A landscape with many valleys, sampled at points; each row gives a point and its height.
From any point a ball rolls to the lowest of the 2 points nearest to it. It stops when none of these is lower. Distance is the straight distance between rows; heights are no part of it.
(467): [ 90  97 123 128 125 137  81 145  79 182 143 106 168 125 178 125 150 107
  96 191 133]  height 163
(695): [ 96 114 111 101 161  82  94 109 103 102 157  99 119 129 111  92 175 158
  99 150  99]  height 364
(700): [174 125 177 137  86 143 140 127 193 168 147 142 172 143 102 137 113 146
 128 143 148]  height 171
(993): [ 60 109 173 116 129 148  71 134 106 165 155 160 122  81 146 138 138 124
  71 170 160]  height 321
(66): [138 165 166  99 146 132 113  86 158  99 109 155 143  99  79 107 115 183
 165 123  74]  height 174
(399): [158 170 124 111 147 135 142 109 132  54 100 114 140 145  67 104 100 114
 170  89  90]  height 287
(531): [149 166 154 126 148 131 160  87 114 138 175 114 170 145  75  87 183 153
 169 146  95]  height 636
(224): [ 66 109 123 152 134 132 126 155 136 126 117 114  92 121 199 168 102 106
  81 151 151]  height 539
(1164): [ 95  85 115 130 179 106 152 121 143 113 164 128  67 110 134 121 119 152
  91  97 153]  height 532
(262): [121 166 186 109 115 129  62 121  83 181 131 135 223 107 173 121 150 160
 163 184  93]  height 333
(236): [181 140 133 134  93 121 140  73 150 148  81 124 135 191 133  95 139 104
 125 110 193]  height 172
(1000): [136 120  80  83 117  94  88 153 120 148  70 143 111 117 128 115 119 136
 111 139 117]  height 420
(416): [163 122 106 124 119  88 107 141 166 148  51 149  82 130 158 137  94 157
 138 114 130]  height 379
(999): [ 97 101  94 109 124 198 136 144  98 189 145 154 125  70 141 139 125 105
 130 133 128]  height 272
(826): [159 113 112 145  93 117 126 135 169  47  85 141  92 161 120 134 107 112
 125  56 164]  height 414
(100): [142 108 114  81  84 148 117 102 144 119 102 167 126 129  79  73 151 133
 104 103 167]  height 500
(36): [132  92 131 123 134 115 137 132 187  94 140 149  77 125  97 122 110 159
 103  84 154]  height 498
(1230): [123 108 147 140 106 114  70 113 178 147 143 134 168 136 138 145 137 165
 114 168  99]  height 378
(814): [131 122 117 168 163 109 177 153 131  92 123 135  58 128 151 152  87 127
 142  79 137]  height 316
(38): [ 83  93  92 124 121 114  80 163  95 124 151  82 144 134 169 150 149 106
  88 167 105]  height 81
(1074): [112  98  71  71 121 157  94 125 126 135 125 101 165 116 113 102 136 127
 112 147  95]  height 451
(324): [158 179 159 152 194  73 135  82 122  87 114  80 137 174 117 113 112 128
 172 109  95]  height 345
(792): [ 97 128 196 135 106 157  81 197  67 144 165  80 199 109 141 169 147 101
 128 188 115]  height 431
(347): [130 124  96 159  94 115 107 119 153  55  97 121 126 172 156 151 116  91
 118 101 135]  height 382
(394): [113 101 121 166  94 122 118 180 118 168 196 162 139 132 124 145 174 125
 118 156 139]  height 501
(239): [171 152 184 116 130 129 140  90 177 129 127 133 155 130  82 118 107 163
 145 128 117]  height 126
(726): [126 106  80 135 176 151 148 100 143 148 153  84 121 117 152 141 127 154
 171 125  64]  height 338
(834): [104 126 190 128 124 184 131 140 136 200 181 163 147  76 118 151 128 138
 122 158 138]  height 237
(278): [165 165 125  94 103 156 148 125  94 207 101 164 172 118 104  83 137 129
 167 145 131]  height 452
(951): [110 148 115 113 138 135 153 126  49 146 141 138 122 110 119 107 163 100
 135 147 129]  height 346
(1108): [137 103  99 153 107  79  83 117 168 129 120 129 131 170 164 132 145 152
 106 142 127]  height 419
(434): [162 142  80  98 125 117 153 113 105 184  92 157 114 134 108  70 151 144
 156 126 133]  height 471
(644): [ 74 127 197 116 135 170  66 154  99 176 175 158 154  58 122 151 160 147
 125 165 111]  height 273
(41): [118 171 137  82 161 141 129  96 107 151 114 152 127  88  88  85 147 191
 170 143  74]  height 219
(872): [ 98 150 150 101 125 135  83 161  79  86 134  86 159 101 114 159 140 110
 133 165  70]  height 337
(79): [ 82 141 203 152 118 135 108 204 116 150 158 109 141 103 154 192 125 121
  99 186 128]  height 468
(776): [ 97  97 151 145 102 174 126 121 140 144 162 108 163 140 153 138 125  98
  79 165 167]  height 544
(287): [102 127 175 174 149 141 143 144 182  73 138 112 105 120 142 184  70 136
 125 118 111]  height 481
(1066): [114  93  67 137 137 170 152 119 135 175 153 140 108  96 160 146 133 137
 151 119 106]  height 306
(1159): [ 88  86 131 163 138 168 163 151 165 156 189  69 126 128 170 171 117 116
  91 156 142]  height 514
(955): [114  78 111 156  49 132  79 170 161 141 119 194 111 133 145 144 152 120
  94 113 183]  height 540
(797): [115 114 107  92 107 100  90 209 102 142 105 133 119 120 120 134 112 107
  81 162 136]  height 456
(965): [ 87 102 167 145 141 171 131 150 119 130 188  47 148 106 148 186 142 117
 120 162 105]  height 480
(299): [178 162 167 144 134  85 166 145 133 117  83 143  80 149 118 128  89 132
 133 109 172]  height 108
(513): [ 82 138 151 166 134 122 122 202 135 124 133 136  85  96 164 202 102 120
 103 149 119]  height 503
(723): [109 109 148 139 101 150 113 203 101 147 199 112 170 112  92 155 159 113
 124 167 105]  height 470
(581): [139 154 160 104 167  90  88  72 151 125  80 104 140 137 149 117  96 165
 126 151 106]  height 297
(415): [ 67 105 148 122 133 132  86 145 135 119 178 143 103  94 126 151 147 143
  80 142 125]  height 371
(368): [162 127 100 182 119 123 190 135 138 132  97 141  79 156 168 149 111 103
 151  83 168]  height 274
(117): [133 145 148 112  82 167 125  89 104 111 105 178 154 128 100  96 145  94
 118 124 172]  height 490
(58): [127 139 102  80  89 134  76 154 117 122  75 191 145  98  92 105 131 140
 139 127  97]  height 455
(340): [109 119 134 110 112 164 105 152 101 192 104 140 153  99 166 140 102 106
 114 167 138]  height 227
(1070): [149 130 163 135 100 184 159 102 143 185 163 161 178 115 113 126 135 129
 148 144 145]  height 205
(351): [140 145 152 169 189  64 140 115 116 109 153  78 113 170 146 129 140 139
 141 141 110]  height 283
(198): [163 139 168 132 129 111 179 183 161 102 117 110  94 143  80 143  69 124
 112 113 161]  height 167
(759): [ 95 121 156 146 109 143  96  90 152  90 145 183 121 108 129 145 146 136
 112 121 128]  height 423
(1167): [176 160 168 152 185  61 144 100 132 126  79 139  72 144 132  99  93 164
 166  98 149]  height 173
(1252): [132 179 122  92 154 117 106 112  95 173  87 133 151  97 143 112 136 167
 175 156  65]  height 259
(532): [118 147 174  92 133 147  96 160  70 137 143  38 203 116 121 147 151 116
 140 189  90]  height 391
(1097): [147 188 146 101 124  90  76 105  97 175  90 122 192 138 149 104 150 149
 158 170  90]  height 296
(292): [120 134 135 116 156 125 145 131 112 133 134 117 108 105 128 138 116 135
 131 141 113]  height 292
(307): [114 136 187 109  96 181  59 118 110 159 122 127 242 111 153 124 122 119
 134 173 117]  height 370
(388): [147 136 129 117 173 115 190  97 114 138 171  99 123 144  79  76 153 143
 131 127 138]  height 616
(763): [144 121  81 148 169 127 139 121 151 104 127  60 138 148 153 156  95 121
 161 112  61]  height 369
(844): [ 99 120  79 111 178 115 174 120  87  97 157 132  73 109 117  93 146 137
 128  85 130]  height 570
(1155): [129 119  61 109 154  85 123  73 116  83 120 109 118 167 130  70 163 129
 118  88 135]  height 622
(85): [151 140 110 152 173 122 181 150 116  99 163  48 132 158 115 150 109 104
 166 114  79]  height 403
(1243): [163 126  99 136  96 140 168 152 130 148 115 175  95 119 119 138 121 119
 150 104 149]  height 258
(767): [162 128 135 138  60 120 129 151 151  72 119 172 124 154  81 131 143 110
 122  91 163]  height 442
(245): [143 132 139 130 117 136 158 133 146 156 149 195 101  97  78 120 145 158
 147 113 131]  height 271
(62): [118 143 137  97 190 102 115 116 115  98  82  84 101 107 140 135  73 142
 126 136  89]  height 216
(1002): [122 147 138 112 108 151 105 168 106 124 101 109 171 112 136 169  94  93
 128 157 100]  height 282
(1219): [103 152 172 151 139 182 148  90 104 104 167 113 151  99 131 160 142 121
 161 137  88]  height 557
(755): [114  86  61 110 150 122 125 102 154  64 139 107 115 142 126 106 130 138
 111  76 117]  height 641
(1008): [157 134 113 129  98 125 172 195 124 138 124 121 117 136 107 151  97  89
 115 133 152]  height 220
(943): [ 85  75  79 153 152 128 132 140 168  48 160 111 101 126 161 159 106 135
 110  67 113]  height 664
(243): [124 101  88 117  77 144  86 146 111 162 126 187 153 119 111  96 162 125
 130 135 130]  height 484
(1147): [156 161 155 141 193  95 152  54 130  79 105  94 119 175  96  78  96 118
 154  77 149]  height 390
(102): [133 115 149 132 144 138 174 118 158 147 105 110  93 132 151 132  81 126
  96 129 184]  height 401
(1123): [152 166 122  98 123 121 156 186  90 110 126 111 136 130  66 126 115  94
 133 138 113]  height 268
(438): [115 112 131 155 131 141 171 183 175 127 100 132  59 118 156 175  67 123
 105 103 165]  height 362
(50): [123 126 137 131 147 154 168 159 109 103 175  35 151 133 120 165 125  91
 121 148 111]  height 443
(619): [173 125  92  89 156 114 164 102 141 155  80 126  78 128 104  77 114 153
 140  93 154]  height 491
(1089): [140  97  75  74 107 150 112 127 177 121 117 133 136 122  76  97 121 145
 116 105 114]  height 478
(495): [161 115 130 163 176  68 162  99 142 122 132 126  71 162 121  88 124 162
 138  92 163]  height 233
(617): [171 127 119 122 136  93  97  74 188 130  69 136 120 151 137 105 111 172
 150 110 111]  height 342
(139): [150 164 152 130 150  76 123 155 110 116 146  78 153 156 106 138 142 137
 140 162  80]  height 204
(991): [ 67  82  90 159 105 176 117 143 147 138 184 184 103  96 155 159 147 108
 105  93 159]  height 638
(405): [175 150 117 129  85 132  97 115 137 163  81 131 198 166 146 126 122 101
 157 148 125]  height 407
(51): [116 159 150 113 146  74  96 116  96  62 140 106 139 147  87 104 162 137
 125 147  93]  height 290
(942): [ 91  84  84 119 119 148 152 120 113 155 166 162 102 109 145 112 162 112
  84 110 187]  height 617
(350): [131 112  97 130 145 134 198  97 105 133 170 131 104 135 115  88 165 120
 118 105 175]  height 596
(323): [170 191 118 132 146 127 177  93 103 114  90 131 126 155  99 106 124 100
 189  92 119]  height 248
(677): [130 142  82 120 167  78 150 108  93  64 109 138  77 146 108  71 145 133
 142  63 137]  height 599
(1241): [158 118  57 135 120 119 160 108 128 107  70 132  79 154 167 113 126 105
 147  54 168]  height 241
(115): [ 94  78  64 120 125 139 174 157 131 106 170 133  99 124 144 130 143 110
  74  67 192]  height 634
(605): [182 111  88 121  97 111 126  84 162 116  62 119  96 183 153  93 140 119
 123  66 190]  height 209
(866): [ 89 146  83 125 148 124 141 146  52 130 156 159 102  90 122 111 187 138
 162 132  81]  height 386
(334): [132 132 172 128  72 129  57 129 113 156 116 169 207 140 134 110 145 123
 115 171 143]  height 406
(159): [ 87 145 174 171 145 151 130 121 118  73 154 137 109  95 152 188 117 122
 145 122  94]  height 524
(718): [ 79  98  79  82 155 129  93 137 100 141 149 115 116  94 125 106 157 152
 110 145  84]  height 416
(386): [130  88 118 133 111  74 110 133 175  95 128 119  99 167 130 119 133 142
  72 117 171]  height 460
(736): [150 149 102 143 103 139 123  98 117 130 127 143 173 150 120 117 155 109
 170 132  99]  height 380
(407): [159 138 163 139  57 112 121 160 142 122  73 169 114 148 127 142 118 110
 104 123 191]  height 472
(1090): [124  89  63 150  97 120 106 141 135 152 172 166 132 130 127 123 181 140
 138 125 108]  height 508
(518): [147 113 128 179 154  96 167 103 152 140 165 114 109 169 149 126 141 145
 126 125 146]  height 281
(1007): [ 99 116  76 147 148 130 140 116  93 120 123  98 106 132 203 149 123  94
 118 126 129]  height 575
(582): [189 165 143  99  83 131 116 140 137 195  70 167 171 127 128 117 111 138
 159 142 135]  height 432
(1162): [149 126 135 112 134 144 139 110 170  62 123  83 155 148  81 124  87 109
 120 107 112]  height 328
(972): [100 111 159 143  66 129  87 152 153  91 118 165 121 142 131 144 124 107
  67 134 182]  height 506
(283): [133 165 128 163 109 116 125 115 109  95 107 127 142 159 154 152 124  88
 142 130 121]  height 341
(1171): [179 161 145 143 146 131 186  67 131 154 115 121 131 163 126 109 124 111
 162 112 157]  height 213
(119): [143 149 140 126 137 182 192 111 111 180 156 153 126  88 103 126 132 132
 169 128 122]  height 236
(319): [126 132 152 129 133 104 105 137 140 176 135 147 127 106 148 148 127 167
 124 165 104]  height 339
(893): [129 132 168 161 145 152 156  91 177 132 119 105 131 133 172 164  78 131
 132 137 133]  height 438
(567): [126 141 172 129 108 157 136  80 142  81  99 159 119 120 120 133 105 109
 115 108 162]  height 462

For each start below, name the point where the ball stops.
(117) | (239)
(965) | (38)
(224) | (38)
(159) | (236)
(723) | (38)
(334) | (239)
